Each row is a point on a landscape with many valleys, with its height.
A ball rolls from a point to whichever of its 2 nearest points has the largest drop for the distance, and stops where none of them is lower. Distance is the straight distance between rows; heights are no part of it.
natun h=3.41: -6; -10; 23; 14; 21; -10; -27; -14; -55; -8; -5; -7; -12; 15; 27; 38; -10; 0; 31; 22; 5; 9
siki h=4.53: -12; 19; -35; 0; -8; -20; -2; 20; 17; -23; 39; -26; -13; 1; -33; -40; -4; -13; -4; -26; -28; -53
nerog h=5.44: 8; -29; -7; -14; 12; -4; 9; -25; 33; 15; 2; 35; 19; -3; 11; 5; 6; -9; -9; -6; 10; 8
pas h=2.76: -6; -8; 18; -15; -32; 18; 8; 27; -20; -16; -16; -36; 14; 31; -12; 19; 12; -29; 4; 43; 11; 18
Buvan h=6.48: -6; 11; 21; -17; 12; 0; 10; 1; -19; 21; -21; 20; -29; 23; 58; 1; -17; 17; 21; -27; 2; 6
tep h=3.48: -8; -6; -51; -16; -24; 29; 21; 1; -4; 5; -10; -31; -32; 17; -24; -5; 0; 5; 28; 52; -40; -4
Zuk h=3.34: -12; 11; 36; -24; 2; -6; -11; 1; -53; -1; 17; 15; 35; 16; 65; 8; -9; 24; 12; -9; -6; 18
rade h=1.88: 7; 1; 14; 53; 5; 16; 10; 11; 7; 7; -8; -4; -5; 2; 10; 6; -19; -7; 14; -1; 12; 7
Vuno h=4.80: 17; 4; -10; -23; 19; -23; 37; 10; -14; 21; -6; 28; -28; 11; 22; -25; -14; 51; -43; -11; -12; 2
Sesus h=2.55: 12; -18; 43; -11; -10; -2; -24; -5; -34; 1; 28; 14; 46; 18; 34; -1; -7; -5; 1; 9; 15; 40
guz h=4.21: -11; 2; -10; 33; 34; -2; -37; -15; -11; 34; 4; -28; -4; -28; 24; 8; -3; 9; 0; -12; -14; -21
kini h=3.70: -4; -7; 10; 50; 16; 5; -11; -6; -31; 38; 7; -10; 13; -33; 22; -1; -12; 24; -14; 15; -25; 4
Danob h=2.97: 2; 7; 38; 27; -19; 32; -16; 2; 5; -23; -10; -4; 14; -8; -30; 9; 31; -9; -1; 4; 39; 23
firot h=3.39: 4; -1; 15; 55; 4; 4; 2; 12; -36; 28; 12; 12; 15; -11; 31; -1; -20; 19; -10; 7; -14; 26
firun h=4.51: -6; -18; -17; 19; 28; -18; -26; -28; 4; 21; 6; -9; 14; -21; 32; 7; -4; 8; -1; -18; -15; -14
noza h=3.73: -26; 16; 8; -1; -20; 7; -49; 4; 16; -43; -8; -17; 21; -32; -47; -8; 42; -22; 18; -3; 25; -21
sili h=2.77: -5; 12; -10; 15; -14; 4; -17; 25; 47; -36; -1; -6; 8; -12; -33; -26; 7; -22; -18; -24; 9; -28
Dup h=3.18: 6; -2; 34; 15; 9; 5; -17; -5; -30; -7; -7; 1; -8; 15; 35; 25; -19; 0; 29; 0; 10; 18
peze h=4.67: -5; 19; 2; -37; 13; -20; 42; 21; -22; 14; -9; 22; -21; 22; 35; -16; 0; 39; -22; -34; -3; 7
veku h=4.05: -10; 18; -30; -19; 2; 1; 20; -8; 3; -8; -7; 15; -32; 19; -45; -25; -14; -8; 22; -17; -15; -3
Namu h=0.82: -4; 8; 26; 3; -4; 13; 5; 23; -28; 14; -15; -27; -9; 24; 15; 28; -14; -17; 17; 23; 3; 3
pav h=2.96: -13; -4; 18; 14; -17; 16; 10; 14; -2; -7; -4; -7; 3; 7; -55; 7; 26; -15; -4; 26; -6; 20
pili h=5.85: -8; 15; -27; 26; -12; -1; 6; 23; 18; -11; -3; -15; -10; -6; -51; -15; -9; -16; -9; 3; -29; -25
siz h=6.37: 29; -1; -11; 2; -9; 7; 8; 11; 58; -26; 6; 19; 12; -18; -20; -20; -1; -10; -33; -8; 26; -1
filet h=1.92: -8; -3; 10; 52; -10; 15; -19; 3; 33; -9; -24; -5; 34; -20; -6; -11; 7; -11; 4; -13; 29; -6
timin h=4.43: -11; 15; -22; -36; -17; 9; 20; 6; -16; 12; -31; -22; -55; 24; -12; 10; -15; 0; 35; 26; -28; -10
bobi h=5.52: 0; -12; -20; 33; 31; -7; 2; 6; -3; 45; 16; -9; 7; -34; -10; -8; 2; 21; -48; -5; -27; -11
Pafo h=3.71: 18; 11; 8; 16; 12; 5; 13; 19; -28; 14; 21; 14; -13; -7; 50; -5; -33; 38; -23; -6; -10; 4
Kosa h=4.55: -10; 13; 3; 8; -3; 8; -18; -12; 26; -25; -8; -15; 8; -15; -45; 8; 17; -24; 16; -3; 4; -8
gil h=3.11: -15; 13; 18; -47; -10; -6; -9; -2; -41; -6; 5; 19; 47; 20; 62; 1; -11; 17; 7; -26; 9; 16
mol h=2.30: 8; -8; 17; 64; -2; 19; -15; -12; -14; 5; -6; -3; 11; -16; 32; -1; -17; -2; 13; 7; 6; 10
Doma h=6.13: 41; -25; 31; -10; -18; 18; -10; -10; -6; 5; 31; 9; 29; -2; 11; 11; 19; -9; -14; 1; 46; 41
guse h=5.33: 27; 2; -40; 15; 5; -27; 15; -3; 21; 6; 10; 19; -19; 7; 22; -15; -31; 28; -56; 0; 6; -17
lipe h=1.18: 2; 24; 9; -24; -20; 30; 10; 3; 13; -28; -18; -13; -32; 7; -44; 3; -7; -33; 30; 16; 3; 0
lakiz h=4.77: 0; -13; -9; 17; -9; -7; 1; -37; -13; 22; 18; 36; 22; -35; 62; -3; -22; 32; -3; 18; -16; 12
vobi h=2.92: -5; -5; 7; 15; -15; 5; -15; -7; -1; -23; -29; -29; -6; 2; -30; 24; 23; -17; 13; 34; 14; 5
fori h=6.30: 31; -12; 37; -34; -5; 13; -18; -22; -10; -5; 24; 7; 7; 14; 5; 14; 19; -12; 0; -8; 41; 31
vuru h=5.47: 14; -3; -31; -23; 9; -9; 15; -10; 49; 1; -9; 22; -10; 4; 2; -19; -14; -5; -9; -29; 8; -9
sife h=1.87: -5; 32; -8; -23; -11; 30; -13; -6; 19; -40; -6; -10; -17; -18; -53; -4; -2; -28; 40; -1; 15; -15
Sufu h=2.31: 31; -8; 12; 51; 3; 17; 13; 15; 15; 3; 2; 7; -4; -1; 31; -2; -34; -5; -20; -3; 20; 6
zum h=4.81: 12; -13; -36; 2; 1; -18; 37; -5; 29; 2; 14; 34; 18; 3; 16; 5; -31; -13; -42; 9; 32; -20
noru h=3.12: -27; -7; 13; 15; -17; -5; -44; 8; 31; -31; -3; -15; 32; -24; -44; -7; 37; -21; -4; -9; 14; -15
Buta h=3.95: 27; -3; 33; -14; -1; 23; -20; -24; 20; -23; 1; 17; -1; -12; -24; 13; 20; -5; 2; -13; 40; 12
donuz h=4.57: 2; 1; 14; 6; -1; -6; -20; -25; -33; 12; 9; 28; 10; -24; 66; 11; -15; 32; 15; 5; -8; 14
laku h=3.83: 3; -24; 26; 5; 16; -18; -22; -19; -14; -22; 1; -10; -1; -1; -42; 18; 28; -11; 12; 17; 27; 18
vimu h=1.42: -7; -2; 39; -11; -12; 6; -11; 22; -37; -4; 0; -20; 7; 33; 21; 28; -16; -26; 10; 13; 8; 20
fub h=4.58: -8; -1; 27; -60; 5; -18; 0; -8; -25; -1; 0; 7; -11; 38; -20; 12; 14; -16; 25; -4; 1; 24
Regiz h=2.81: 13; -14; 17; 20; 16; 4; -2; -22; -4; 7; -3; 22; 5; -1; 36; 15; -19; 0; 17; 1; 11; 18
kab h=5.18: -18; -11; -4; -8; 2; -17; -41; -11; 38; -21; 18; -3; 14; -9; -20; -7; 38; -27; 17; -33; -9; -17
rase h=6.31: -22; 6; -31; 3; -51; 27; -5; -14; 8; -33; -24; -24; 5; 13; -53; -10; 22; 1; 24; 54; -4; -11
Muma h=4.85: -4; -18; -19; 0; 30; -29; -24; -25; 25; 23; 4; -1; 5; -12; 11; 15; 16; -11; 8; -30; -21; -14
vuta h=2.25: -19; 19; 0; 21; -20; 0; -17; 36; 33; -27; 5; -24; 5; -20; -25; -20; 21; -27; 6; -22; -2; -37
Lenu h=4.41: 16; 3; 3; 45; 2; 2; 22; 37; 9; 1; 1; -4; -11; 2; -29; -11; -12; 6; -35; 7; -6; 6
reda h=4.44: -5; 6; -23; -24; 12; -19; 55; -8; -24; 23; 0; 40; 9; -16; 52; -14; -5; 53; -26; 1; -1; -3
Gibad h=2.74: 7; 2; 6; -2; 25; 4; 5; -5; 21; 7; -17; 9; -30; 5; -1; 10; -18; -1; 12; -23; -4; 3
kal h=4.12: 8; 8; 4; 8; -4; 0; 27; 50; -2; 2; 15; 2; -18; 17; -40; -6; -18; -11; -31; 12; -27; 13
fumaz h=3.99: -11; -1; 13; -17; 6; -7; 14; -11; -31; 16; 27; 30; 31; -19; 59; 1; 18; 40; -12; 8; -18; 25
naz h=1.78: -5; 16; -8; 26; -4; 17; 2; 14; 20; -9; -38; -29; -29; 0; -14; 14; -21; -13; 18; 11; 4; -23
nimu h=4.00: -5; -5; -19; -20; -14; -24; 6; 14; 46; -8; 30; -7; -7; 2; 6; -38; 19; -15; -14; -39; -27; -43
bet h=3.72: -8; -13; 33; 4; 14; -31; -25; -13; -62; -3; 12; 1; 13; 8; 35; 24; -1; 18; 20; 24; 7; 17
Pobi h=4.42: 38; -14; 29; 9; -4; 12; -30; -35; 2; -28; 5; -5; 16; -22; -24; 10; 26; 7; -1; -1; 58; 18
Munug h=2.75: 18; -15; 17; 34; -12; 25; 6; 7; 11; 5; 9; 16; 26; -4; 31; -2; -14; -7; -7; 3; 26; 28
berem h=3.37: -11; 11; 35; 15; -3; 4; -13; 16; -42; 10; 1; -4; 9; 15; 57; 15; -27; -4; 16; -3; -2; 11
nok h=5.15: 2; -21; -19; -11; 14; -18; -5; -26; 39; 18; -3; 7; 24; -5; 25; -5; 5; -14; -5; -27; -2; -17
sida h=4.70: -20; 22; -20; 3; -25; -6; -3; 34; 24; -43; 29; -12; -4; 1; -22; -44; 9; -14; -5; -18; -21; -53
sosez h=2.47: -8; 6; 23; 46; -19; 23; -18; 0; 18; -18; -24; -12; 30; -20; -33; -2; 29; -2; -2; -7; 44; -6
Lif h=6.18: -5; -3; 13; -9; 31; -6; 12; 3; -28; 26; 6; 19; 2; -4; 25; 15; 7; 35; -3; -11; -22; 11
riz h=4.99: 6; -8; -15; 59; 7; -8; -11; 5; 18; 21; 5; -16; 22; -15; 15; -10; 0; 0; -22; -21; -7; -17
luki h=5.95: 35; -25; 20; 0; -25; 31; 1; -37; 10; 3; 19; 18; 29; -23; 16; 11; 8; -12; -6; 11; 53; 37
vutif h=5.98: 29; -20; 6; -23; -8; 20; 36; -15; 29; 10; 13; 31; 26; -17; 12; 9; -7; -22; -14; 11; 50; 5
kof h=3.61: -5; -32; 23; 32; 1; -18; -20; -20; -27; -16; 1; -18; 14; 6; -24; 31; 15; -11; 13; 41; 29; 10
zurur h=1.36: -1; 10; 1; 12; -1; 10; -1; 8; -10; 9; -30; -29; -36; 11; 2; 31; -14; -9; 35; 19; -2; -9
Pudo h=2.95: -10; -21; -3; -26; -16; -11; -3; 4; -37; -4; -20; -32; -7; 26; -10; 28; 14; -7; 21; 65; -23; 7
bok h=4.78: -10; 9; 19; -46; 11; -5; 16; 11; -13; 5; 0; 17; -20; 31; -14; -6; 13; -11; 18; -12; -13; 19
voti h=2.84: -17; -7; -32; 18; -20; 7; -13; -10; 13; -6; -32; -50; 9; -5; -33; 10; 19; 1; 9; 42; -21; -27
bavu h=5.63: 10; -2; -13; -34; -4; 3; -3; -22; 59; -10; -3; 18; 4; -1; -4; -13; 7; -18; 11; -34; 16; -15
Keben h=3.97: 15; -23; 23; 27; 5; 0; -30; -42; 10; -15; 6; 4; 23; -3; -2; 15; 16; -9; 5; 9; 47; 29
sut h=0.42: -16; -3; -17; -15; 20; -17; -17; -21; -24; 13; -20; -22; -28; 5; -11; 31; 15; 9; 28; 39; -18; -11
loze h=3.67: -6; 11; -41; -30; -21; 18; 25; -2; -6; -3; 0; -8; -28; 16; -38; -10; -2; -12; 39; 35; -40; -5
Vuvov h=2.48: 0; 3; 33; -22; 1; 8; 0; 21; -18; 9; 11; 17; 23; 31; 45; 2; -6; -1; -5; -17; 7; 24
doru h=4.26: -8; -1; -3; -34; -2; -10; 38; -9; -34; 26; 17; 26; 21; -17; 65; -6; -7; 47; -26; 2; -5; 13
buf h=3.40: 12; -35; 17; 17; 11; -10; -25; -45; -4; -14; 4; 16; 19; -8; 29; 24; -3; -10; 14; 6; 27; 23
favol h=4.09: 26; -5; 30; -13; -13; 18; 22; 24; 14; 1; 15; 22; 4; 16; -7; -13; 0; -10; -21; -9; 9; 32
lud h=4.33: 1; -13; 30; 5; -6; -6; -25; -22; -35; -10; 20; 30; 21; -9; 62; 3; -21; 8; 12; 20; 1; 32
Lek h=3.51: 4; -6; 32; 9; -3; 9; 14; 33; -14; 4; 10; -8; 15; 10; -25; 12; 18; -14; -8; 16; -10; 39
povit h=3.38: 11; -5; 44; 12; -22; 30; -7; 15; -13; -8; 10; -9; 12; 5; -31; 17; 25; -24; -3; 8; 33; 26
zud h=2.71: -21; 5; -42; 15; -26; -4; -17; 3; 8; 4; -8; -44; 7; -9; -35; -4; 25; -17; 5; 25; -34; -37
Rap h=5.07: -12; 15; -32; -26; 30; -11; 12; -5; -18; 27; -8; -12; -42; -13; 0; -25; -13; 51; -38; -18; -14; -27
kaze h=3.16: 12; 20; 6; -7; 0; 12; 9; 5; 35; -20; -9; 9; -26; 3; -27; -2; -12; -8; 13; -21; 9; 1
Kuzi h=4.79: 2; -4; -9; 72; -17; 0; -3; 24; 13; 10; -7; -28; 14; -15; -9; -7; 2; -1; -28; -15; 7; -22
subu h=1.27: 2; 5; 0; 55; 1; 6; -16; 2; 27; -6; -12; -10; 13; -3; -2; 10; -3; -13; 7; -7; 13; -7
lar h=2.28: 2; 7; 26; -10; -32; 27; 10; 25; -13; -11; -10; -29; -12; 23; -38; 0; 6; -39; 7; 19; 6; 24
masuf h=3.24: -3; -12; -43; 1; -36; 17; 0; -10; 6; -3; -33; -37; -16; 10; -30; 2; 15; 3; 14; 51; -32; -8
vef h=5.69: -1; 0; -15; 28; 12; -4; -3; 8; 16; 15; -6; -22; -5; -5; -32; 3; 1; -7; -3; -4; -24; -9
soke h=4.32: -9; 15; -15; -18; 11; 3; 18; 11; -13; 14; -18; -13; -50; 12; -12; 3; -26; 4; 19; -6; -26; -15
Nito h=3.77: 25; -10; 40; -7; -18; 30; 1; 23; 4; 3; 12; 5; 9; 8; -21; 2; 18; -24; -16; -3; 27; 43
zoz h=3.68: -17; 22; -42; -21; 11; -12; -2; -13; 17; 8; -9; -17; -26; 0; -27; -18; -9; -9; 29; -30; -29; -43
Mebof h=6.40: -9; 20; 15; -14; 15; 1; 24; 26; -46; 23; -9; -2; -33; 5; 44; 1; -19; 38; -8; -15; -8; -14
mudip h=3.87: -10; 17; -22; -23; 14; -2; -3; -15; 26; -10; -10; 2; -25; 12; -30; -16; -4; -16; 27; -37; -16; -13
bapa h=5.13: 26; -2; -45; 5; 8; -33; 19; 6; 44; -2; 13; 15; 2; 8; 15; -10; -23; 0; -48; -3; 16; -28
Peziz h=3.88: 14; -19; 11; -27; 0; -1; 32; 10; -3; 22; 18; 39; 20; 18; 35; -7; -4; 2; -26; -4; 4; 28
dagi h=6.20: 24; -17; -13; -11; -9; 20; 23; -7; 51; -8; 12; 25; 17; -29; 1; -7; -6; -18; -21; -7; 40; 4
fudor h=1.60: -36; 24; -16; 6; -34; 9; -19; 28; 20; -34; -5; -29; 19; -14; -40; -32; 21; -26; 18; 5; -5; -48
Lumur h=3.96: 3; -4; 23; -35; 0; 6; -6; -10; 3; -17; 2; -2; -24; 5; -46; 24; 13; -25; 24; 2; 8; 24
Loz h=3.69: 1; -16; 10; -35; -8; -1; 17; -25; -22; 15; 16; 44; 31; -6; 52; 12; -8; -1; 3; 22; 21; 23
Vut h=6.19: -21; 14; -33; -2; -25; 23; -6; -8; 14; -35; -1; -11; 11; -4; -64; -12; 26; -22; 24; 37; -15; -18
zit h=5.36: 0; 10; -33; -19; 17; -24; 25; -7; 28; -2; -23; 25; -30; 18; -2; -42; -3; 9; -5; -32; -5; -15
Nar h=5.76: -4; -7; -20; 1; 28; -10; -10; 3; 1; 39; 14; 1; -5; -13; -7; -6; -2; 32; -39; -16; -38; -19
kegu h=4.54: -11; 17; 3; -19; 25; -21; 18; -26; -25; 15; -18; 21; -17; -6; 57; 7; 17; 51; 15; -27; -8; -6
gepo h=4.03: 9; -23; 36; -5; 16; -22; -27; -32; -48; -25; 19; 18; 22; 8; 45; 10; -17; 16; 23; 14; 22; 24
linik h=3.66: -8; -14; -2; 3; -14; -28; -10; 21; 49; -16; 20; -13; 5; -14; 8; -29; 18; -22; -9; -31; -21; -31
gaf h=4.25: 3; -2; -4; -26; 5; 1; 31; -27; -11; 8; -16; 43; 3; -5; 68; 3; -21; 18; 11; -6; 16; 9
zemo h=2.19: -32; 10; -27; 21; -43; 7; -9; 4; 16; -24; -15; -46; 18; -7; -32; -16; 34; -17; 11; 18; -17; -46
mel h=2.82: -13; 19; 13; -48; 4; 4; 4; 25; -25; 16; 0; 18; 38; 27; 43; -5; -15; 21; -8; -33; 13; 15
Kan h=5.25: -1; -19; -20; 41; 26; -11; -17; 4; 0; 37; 18; -22; 21; -19; 16; -17; -3; 13; -42; -16; -22; -17
binip h=6.07: -4; -13; -11; -11; 29; -7; 6; -16; 0; 26; -6; 29; 6; -7; 35; 1; 6; 24; -3; -10; -10; 6
gufa h=3.89: 7; 9; -3; 29; 22; 1; 4; 14; -17; 30; 1; 4; -16; -5; 27; 1; -25; 27; -14; -7; -16; -7
potif h=3.23: 5; 21; -6; -3; -18; 15; -26; 30; 57; -41; 7; 7; 15; -35; -27; -38; 2; -17; -22; -27; 27; -22
savuf h=5.16: -3; 24; -36; -14; 29; -16; -1; 1; -4; 21; -13; -9; -53; -5; -10; -24; -26; 32; -19; -31; -15; -34
Dolu h=5.53: 11; 3; -18; 22; 5; -13; 0; 20; 32; -2; 4; -3; 0; -15; -19; -15; -9; 1; -23; -23; -12; -12
bidug h=1.43: -18; 1; -8; -17; 24; -17; -2; -15; -17; 6; -14; -6; -27; 6; -29; 29; 3; 0; 29; 5; -18; 7
Nat h=4.45: 17; -14; -38; -18; 2; -25; 56; -2; 5; 18; 1; 46; 9; 9; 29; -1; -27; 7; -39; 19; 28; -8
pama h=3.19: -21; 8; -47; -6; 0; -2; -6; -3; 0; 10; -7; -35; -10; -8; -41; -7; 0; -15; 11; 14; -41; -31
lanos h=2.02: 7; 1; 40; -9; -10; 14; -22; 17; -33; 5; 16; -1; 34; 27; 23; 8; -9; -22; -1; -1; 16; 29
lolom h=4.84: -10; -3; -4; 1; 11; -14; -16; -8; 28; -12; 4; -6; 12; -14; -33; 7; 23; -22; 6; -17; -8; 1
zeziz h=5.94: -3; -5; -29; -7; 31; -17; 10; -4; 3; 29; 2; 15; -1; -15; 19; -3; -1; 35; -27; -19; -18; -3
gezad h=4.40: -17; 12; -5; -20; 3; -3; 25; -21; -29; 4; -10; 33; 1; -11; 82; -5; 3; 38; 10; -16; -1; 1
relol h=3.53: 7; 8; 23; 10; 0; 5; 6; 22; -34; 11; 7; 11; -3; 12; 67; -5; -36; 22; 1; -12; -8; 7
nadan h=3.84: 2; 3; 17; 5; -1; 6; 23; 45; -27; 18; 7; -13; -7; 16; -17; 4; 2; -8; -18; 16; -28; 18
pusa h=2.72: -5; -4; 24; 52; -4; 5; -11; -9; -36; 1; -6; -9; 15; 4; 11; 22; -3; -2; 14; 22; 3; 12
gel h=5.73: 24; -27; 0; 6; -4; 16; 7; -27; 31; 8; 10; 30; 33; -16; 19; 12; 7; -15; -9; 9; 30; 27
zomav h=5.96: -6; 25; -40; 4; -4; 4; 14; 9; 13; -26; 18; -10; -3; 7; -62; -29; 0; -15; 6; 1; -36; -26
zegog h=3.64: -16; 13; 27; -11; -6; -13; -9; -8; -50; 7; 31; 11; 34; -11; 53; 7; -3; 35; 0; 7; -32; 15
movep h=4.31: -5; -5; 14; -48; 14; -10; -7; -24; -13; -21; -8; -1; -36; 27; -34; 17; 8; -20; 32; 9; 2; 16
muf h=6.08: -13; 32; -25; 4; -13; 20; 6; 12; 21; -36; 5; -1; 12; -11; -68; -31; 12; -21; 24; 14; -14; -19
padif h=3.17: 6; -17; 22; -13; 24; -19; -29; -25; 1; -18; 8; 8; -4; 7; -19; 27; 12; -11; 19; -5; 18; 21
vude h=5.35: 20; 0; -39; 9; 8; -25; 2; 20; 44; -10; 11; 1; -8; 12; -5; -24; -11; 0; -41; -25; -11; -23
kitof h=3.14: 0; -14; 9; -2; -36; 10; 3; 3; -6; -26; -30; -41; -7; 24; -17; 26; 17; -20; 12; 52; 8; 17
Davev h=1.80: -4; 8; 4; -9; -17; 22; 17; 25; -4; -10; -11; -19; -27; 21; -30; 1; -3; -20; 14; 21; -17; 4
sekab h=2.09: 9; 24; -16; 19; -1; 6; 4; 17; 32; -13; -22; -24; -31; -4; -8; 3; -30; -15; 17; -20; 4; -31
vura h=4.02: -7; -16; -6; -34; -3; -12; 24; -47; -15; 19; -1; 51; 22; -6; 53; 6; -2; 15; 14; 5; 19; 16
nute h=2.37: -19; -3; -10; 28; -25; 16; -2; 2; 13; -10; -26; -32; -4; -8; -36; 15; 15; -16; 12; 27; -6; -23
gile h=3.25: 1; 2; -4; 7; -19; -9; -15; 20; 65; -31; 10; -2; 6; -11; 8; -29; 12; -21; -9; -36; 8; -32
pegab h=4.18: 3; 15; -8; 16; 15; 2; 8; 18; -3; 21; -20; -21; -46; 0; 1; 13; -28; 9; -2; -6; -6; -21
mapar h=4.56: 4; 4; 11; -40; 4; -16; 29; 25; -12; 7; -4; 22; -8; 31; 16; -16; -12; 12; -16; -28; -3; 22
vesa h=4.29: -8; 9; -38; -16; 3; -24; 2; 2; 30; 2; 25; -6; -2; 15; -19; -39; 0; -9; -4; -36; -33; -35
laro h=2.46: -11; -29; -16; -8; -11; -13; -7; -7; -18; -5; -18; -28; -9; 11; -33; 21; 22; 7; 17; 65; -19; 11
Nobi h=4.04: 21; 16; -20; 25; 24; -6; 2; 5; -8; 19; -2; -12; -39; -5; 16; -4; -31; 20; -25; -8; -10; -21
gume h=3.15: 4; -25; 30; -16; -3; -4; -2; -8; -16; 10; 28; 37; 38; 5; 36; 10; -7; 4; -6; 12; 12; 46
sado h=4.34: 18; -5; 8; -24; 3; 0; 25; 20; 16; 1; 5; 27; -15; 18; -2; -15; -16; -7; -18; -9; 5; 19
nutol h=6.47: 34; -18; 25; -44; -6; 14; 17; -21; 21; 3; 16; 21; -3; 5; 3; 9; 14; -16; -4; -14; 35; 29
Dotir h=3.98: -1; 5; -13; 39; 34; 16; -23; -4; -28; 35; 0; -20; -3; -42; 23; 2; -16; 21; -15; 3; -11; -21
Taveb h=2.33: -5; -10; 5; -11; 38; -27; -18; -22; -2; 8; 0; 8; -10; 7; -9; 23; 8; 9; 19; -5; -4; 18
Mevo h=4.60: 20; 8; -10; 67; -2; -8; 6; 24; 9; -2; -5; -9; -5; -1; -2; -9; -20; 15; -37; -4; 4; -9
Mepi h=4.14: -10; 15; 12; -3; -6; 7; -42; -16; 18; -42; -8; -16; 12; -16; -60; 11; 34; -20; 17; 6; 37; -11
kiled h=2.38: 10; 16; -11; 11; 13; -7; -1; 0; 35; 2; -25; -1; -26; 4; 7; 4; -26; -4; 11; -38; 5; -25
teza h=1.56: -11; -13; -31; -8; 5; -23; -25; -24; -8; -1; -18; -35; -8; 0; -37; 24; 23; 0; 20; 38; -22; -11
zopot h=6.28: -22; 16; 19; -18; 17; -4; 6; 14; -45; 20; 22; 0; 1; -1; 34; 10; 8; 38; -14; -19; -29; -2
Mezo h=4.95: 1; 15; -22; -14; 34; -18; 20; 6; -22; 21; 9; 6; -31; -4; 10; -23; -8; 61; -50; -6; -10; -18
femab h=4.16: 18; -11; -13; -22; 1; -10; 51; 16; -7; 21; 10; 44; 4; 17; 25; -10; -11; 23; -37; 12; 7; 12
dev h=5.46: -7; 1; -15; -24; 0; -21; -16; -16; 49; -12; 8; 9; 4; -8; -3; -17; 13; -28; 9; -43; -7; -21
zasi h=3.13: 12; -10; 27; 29; -5; 12; 9; 23; -22; 16; 11; 16; 19; 1; 28; -3; -16; 2; -19; 7; 0; 31
Sepa h=3.10: 1; -20; 38; 33; -10; 1; -15; -4; -39; 0; -2; -25; 16; 16; -1; 25; 14; -10; 12; 32; 27; 26
sunuz h=1.90: 2; -10; 23; 9; -8; 6; -46; -11; 35; -22; 1; -6; 32; -29; -32; -4; 38; -9; -6; -15; 43; -1
latos h=6.43: -9; 25; 15; 8; 24; 1; 11; -1; -33; 19; -13; 10; -34; 1; 53; 3; -19; 34; 21; -19; -10; -5
Vanan h=3.49: 6; -13; 16; -3; -2; -1; 20; 18; -28; 20; 32; 30; 25; 1; 40; -8; -17; 23; -27; 12; -9; 24
deni h=3.59: -9; -8; 10; 10; -26; 15; -6; -5; -1; -25; -12; -1; 22; -6; -78; 11; 39; -13; 1; 29; 13; 14
kanaf h=3.50: 15; 4; 22; -19; 0; 24; -1; 2; 19; -7; 0; 9; -16; 1; -26; 12; 8; -11; 9; -19; 18; 21
Mapu h=6.41: -13; 9; -4; -8; -35; 41; -12; -13; -1; -45; -24; -21; 4; -5; -63; 6; 31; -10; 23; 55; 17; 0
fiso h=3.91: -16; 7; -29; -31; -6; 1; 4; -16; -1; -10; -11; -20; -20; 11; -48; 11; 11; -23; 30; 28; -30; -2
Suf h=5.26: -8; 9; -36; -18; 24; -20; 17; -9; 8; 16; -3; 15; -43; 6; -7; -30; -10; 22; -2; -30; -23; -17
Mup h=6.35: -12; 19; 15; -28; 11; -6; 19; 26; -44; 23; -5; -13; -19; 10; 18; 12; -9; 33; -11; -3; -25; -2
tof h=3.47: -13; 11; -39; -21; 16; -9; 0; -12; -3; 23; 2; -24; -29; -11; -33; -10; -11; 4; 11; -6; -40; -35

For each start below, name the point where the ball stops.
Mezo => subu
dev => sunuz
Pobi => Namu
siki => fudor
fub => Namu
Mebof => pav
nutol => Namu
Kan => pav

Call two points neighbours if one is among the 2 nearest of the other. Go from one point of each pair to the other, from neighbour to neighbour, staying as low as possible. Name the highest point that can't be avoided.
pav / sut => Mapu
subu / fudor => laku
lipe / nute => kitof
fudor / nute => voti
subu / sunuz => sosez
